Each scene shows the same named points in several views. A view is turned or mirrored, and shifted as a whole, has a little noise and may leave points out.
In the rows, 128 means zero.

Scene 1
View 1
dar: [ 94 122 135  99 148 105 105 142 139 134 101 128 139 133 155 110 159 135
 112 132  97 147 136 152 137 127 133 146 112 133 121 149]
zekar: [118 150 144 127 162 123 126 139 133 140  61  80 119 120 156 105 140 118
 144  84 109 149 142 116 139 127 148 165  98 117 121 117]
dum: [ 99 121 140 109 138 109 120 126 136 131  84 107 140 112 146 124 160 146
 116 102  98 133 134 160 132 130 127 157 108 130 126 150]
kep: [ 99 129 134 103 158 103 118 130 134 143  81 121 132 116 145 111 151 128
 149 117 104 153 159 145 140 127 144 148  98 134 131 144]
vesod: [115 147 140 125 163 116 114 113 141 136  73  97 121 111 146 114 141 117
 159  80 110 146 169 126 147 123 143 171  88 115 120 121]
Geve: [ 95 150 141 130 171 110 137 141 122 155  47  88 127 106 153 115 145 125
 167  85 106 155 154 118 140 124 144 161  90 132 146 142]
Sanu: [114 130 148 120 128 121 124 133 135 120  80  84 135 116 156 122 158 145
  94  86  97 122 109 151 126 136 124 165 118 118 115 130]
pel: [ 98 116 137  96 136  99 145 148 127 145  72 112 146 114 143 113 154 150
 121 121  95 147 115 167 121 139 144 130 116 144 140 155]
Lol: [ 75 130 129  97 180  96 102 170 129 156  90 147 137 149 165  97 151 122
 142 156  99 171 157 126 143 119 142 135 100 150 139 167]
rupo: [112 126 139 100 143 106 130 133 136 141  80 107 130 116 147 106 144 130
 134 110 105 150 136 150 130 134 153 141 107 131 125 131]
pebal: [ 90 137 142 128 155 107 129 114 127 142  60  92 141  89 142 139 159 144
 150  75 100 132 158 145 137 123 123 174  90 128 141 155]
sise: [111 148 143 122 169 121  97 151 139 132  87 102 117 144 170  96 145 110
 127 110 105 152 145 108 147 122 138 167 101 117 110 122]
goka: [ 96 129 125  90 175  94 102 117 144 150  92 145 128 121 138  99 140 112
 181 132 109 173 197 139 149 119 154 137  82 139 130 145]
pap: [140 105 139  80 109 112 121 110 152 113 110 113 129 120 135 101 146 136
  99 115 104 136 119 183 124 145 152 135 123 115  97 111]
Kuz: [ 92 151 138 128 186 119  82 153 138 138  88 116 121 148 172 104 151 107
 136 115 104 154 166  98 153 112 128 174  92 122 118 137]
View 2
pap: [142 137 101 118 126 141 101 140 156 119 125 126 173 119 135 154  97 149
 110 121 140 112 122 134 147 160 130 126 143 100 120 144]
dar: [121 152 116 123 123 111 107 140 149 144 147 135 148 158 148 124 117 135
 137 141 126 120 146 155 130 146 123 130 124 140 119 126]
vesod: [124 127 159 118 117 100  91 137 123 131 121 126 124 135 129 133 114 121
 145 169  95 143  97 199 146 141 105 142 113  99 146 122]
zekar: [124 127 177 120 119  95  99 120 131 120 115 133 128 126 139 131 125 124
 128 156 116 143 104 187 143 140 101 145  96 120 141 124]
pebal: [121 146 159 120 123  99  67 143 110 122 125 114 122 137 143 134 109 140
 152 157  92 135 152 204 115 141  86 158 133 109 141 122]
kep: [115 142 135 119 116 107 101 149 142 132 144 130 145 149 133 122 113 131
 153 165 105 123 141 184 147 142 121 146 118 126 136 123]
Lol: [101 156 125 122 113  95 128 146 162 151 167 148 151 176 145  97 127 125
 151 164 124 117 158 167 147 141 135 140 101 171 119 115]
Sanu: [138 143 146 122 133 113  80 117 129 121 114 123 135 123 154 148 116 143
 111 117 137 134 134 152 111 148  95 137 131 121 123 133]
Kuz: [117 143 147 119 122  81 117 121 131 167 146 144 112 172 149 112 136 106
 150 167 108 149  97 180 133 135 116 124  95 139 133 112]
dum: [128 151 139 121 128 110  79 139 127 125 130 118 137 135 149 138 111 145
 135 137 116 125 158 172 114 147  98 144 138 122 128 130]
rupo: [121 139 143 119 118 114 102 142 148 115 131 132 155 132 134 130 112 139
 131 149 122 120 139 172 148 150 117 147 116 126 129 130]
pel: [118 151 137 121 121 118  93 144 155 108 137 130 164 134 143 126 111 153
 130 140 131 109 185 163 135 146 112 158 124 148 121 131]
sise: [121 136 152 120 122  90 116 116 136 148 133 143 124 151 145 121 133 113
 131 155 121 144  92 169 139 140 116 126  93 134 132 120]
Geve: [112 132 185 120 115  86  91 136 127 113 124 129 128 136 137 120 121 128
 147 174  97 137 136 209 142 135  93 162  97 132 145 115]
View 3
pap: [146  91  75 122 121 117  89 131 113  99 161  67 136 140 115 117 114 122
 121 117 134 114 112  90 115  99 128 145 151 125 107 161]
pebal: [163 109  83 139 100 127 122 121 131  62  90 104 153 146 114  99 144 102
 162  96 135 154 126 172 119 116 135 118 157 183 149 136]
zekar: [144 114 122 136 141 122 140 119 109  64 119  98 143 136  99 120 151 102
 126 107 119 149 121 166 129 129 136 118 181 161 128 116]
sise: [160 128 146 116 162 134 132 115 110  66 131 113 129 145 123 101 135 103
 115 119 117 136 128 159 127 116 150 119 178 140 109 102]
dum: [171 108  81 118 117 122 105 130 131  80 119  92 157 150 128 107 122 108
 148 114 137 143 127 140 120 104 133 126 153 156 130 147]
dar: [178 119  93 100 134 124 106 120 134  90 124 106 157 151 144 111 112 106
 131 126 136 144 135 126 115 103 133 120 156 129 111 135]
kep: [160 114  97 120 119 121 119 108 130  83  97 121 144 139 124 107 131 105
 129 111 138 150 134 136 104 117 128 116 161 144 117 126]
goka: [154 114 109 121 113 126 118  80 133  89  72 154 118 128 127  92 133 104
 113 106 141 150 143 126  81 121 126 109 157 122 100 110]
rupo: [151 108  90 122 125 116 120 119 123  87 118  98 153 138 112 126 131 107
 125 110 133 147 126 125 114 121 123 119 166 142 119 137]
vesod: [143 109 118 145 122 132 130 108 111  63 105 112 119 136 100  96 153 104
 130  98 122 139 122 164 114 123 138 123 168 162 128 115]
Sanu: [164 109  89 123 135 123 113 148 117  74 149  63 161 154 118 119 127 111
 147 115 125 135 115 149 142 105 140 134 163 164 136 152]
Lol: [187 135 107  84 146 117 122 103 147  97  95 140 164 146 155 121 109  99
 117 132 140 166 153 124 106 115 125 100 164 115  98 113]
Geve: [152 116 102 133 121 117 141 111 130  71  82 121 158 134 105 122 151  97
 134 103 131 169 132 164 116 134 124 107 174 164 134 117]
Kuz: [177 136 143 110 158 138 132 107 121  63 111 133 132 147 137  91 131  98
 127 121 122 146 139 170 121 112 152 111 173 140 110  94]
View 4
pel: [118 104 106 114 127 144 100 148 141 127 165 120 125  91 100 180 134 115
 124 139 128 103 127 140 147 125 120 108 129 113 135  88]
sise: [119 114 144 148 143 148 123 101 148 120 135 122 131 114  95 115 170 121
 114  94 141 106 108 129 139 128 131 135  86 105 102 122]
Sanu: [125 114 121 142 106 160 118 154 121 135 116 138 141  98  90 147 150 118
 120  96 155 134 133 168 154 146 126 116 107 107 119 112]
rupo: [122 119 116 134 137 137 123 131 132 130 150 122 130 111 106 149 148 113
 117 131 140 106 120 136 145 131 122 110 120 110 131 104]
dum: [115 107 116 126 124 150 110 145 123 129 133 134 140 107  94 155 127 106
 122 107 133 116 111 158 154 143 127 120 115 112 126  95]
goka: [104 114 127 128 180 115 123  85 134 118 173 118 128 132 112 129 125  95
 120 135 107  71  68 109 144 128 127 124 117 125 130  93]
dar: [113  97 134 121 133 151 101 131 141 122 155 131 134  92 100 154 133 115
 131 107 121 102 107 135 151 130 130 122 106 123 121 111]
vesod: [116 131 123 154 153 130 143 103 119 132 123 126 138 143  97 109 151 102
 104 112 147 110  94 143 144 143 128 127 105 101 119  98]
pebal: [109 119  91 134 130 150 122 132 117 132 108 130 143 140  85 140 127  89
  99 107 144 118 101 179 148 151 129 137 113  87 118  55]
Lol: [108  88 131 110 154 147  88 105 174 107 179 115 121  91  98 159 143 119
 122 119 106  76  99 115 139 112 130 136  98 118 113  95]
zekar: [123 130 119 156 138 139 139 111 137 132 124 117 130 130  95 117 172 114
 102 111 160 117 117 145 135 133 125 126  99  93 110 103]
View 5
rupo: [128 131  94 129 123 159 134 135 114 136 154 140 159 127 133 108 127 143
 140 142  84  84 141 138 144 125 100 139 129 129 101 144]
sise: [142 133 109 108 110 126 122 119 110 170 179 115 182 141 125 124 117 130
 120 132 115  89 118 133 159 146 107 130 127 113 103 141]
Geve: [135 146 123 108 117 146 110 165 110 148 177 126 175 134 119 110 131 126
 134 180  65  85 125 124 158 145 112 166 101 124  92 147]
goka: [146 119 125 113 112 179 125 147  91 169 171 146 176 164 127  96 147 173
 137 166  90  85 125 158 187  97  78 105 104 116  96 148]
vesod: [132 146 142  92 135 145 114 161 121 138 169 131 173 143 110 121 124 136
 129 145  83  80 119 143 160 168 100 140 130 118  99 144]
pebal: [133 143 134 104 134 168 123 164 125 143 167 127 145 146 116 113 156 124
 109 157  52  99 151 139 143 152 106 169 115 133  96 148]
dum: [132 128 100 123 128 164 140 129 123 144 155 129 140 135 128 113 150 129
 110 129  76 102 157 139 134 133 102 154 132 136 101 144]
kep: [139 126 108 121 118 168 130 139 108 155 164 137 162 146 129 105 144 147
 127 151  82  92 139 144 158 117  93 135 117 128  97 148]
Sanu: [124 134  93 121 132 143 140 124 137 133 152 120 141 121 126 126 129 116
 112 110  87  97 152 131 117 160 114 161 147 135 104 141]
Kuz: [152 129 123  96 104 134 120 114 109 196 194 107 184 163 120 129 134 132
 100 136 120  97 115 138 173 140 104 122 120 107 104 143]
pel: [126 125  71 147 115 171 143 128 117 137 147 141 143 121 143 101 141 131
 133 149  70  96 160 128 129 106 105 161 120 143  98 146]
zekar: [130 143 120 105 124 132 115 145 119 141 171 121 178 128 119 120 111 127
 133 147  90  81 120 130 151 162 110 148 125 118  98 142]
pap: [118 117  81 134 138 167 159 115 127 114 129 152 139 122 135 112 121 156
 139  90 105  84 156 156 125 129  86 113 168 136 110 138]
Lol: [149 113  75 139  86 160 136 105  93 193 179 127 171 146 145 103 145 143
 122 157 102 101 137 129 165  80 100 129 100 123  98 145]

Which points are out of place in each view (at most two, in the order of its rows)? Write none if all are in place.
view 1 -> Lol
view 2 -> dum
view 3 -> sise, Geve
view 4 -> pel, pebal
view 5 -> vesod, Kuz
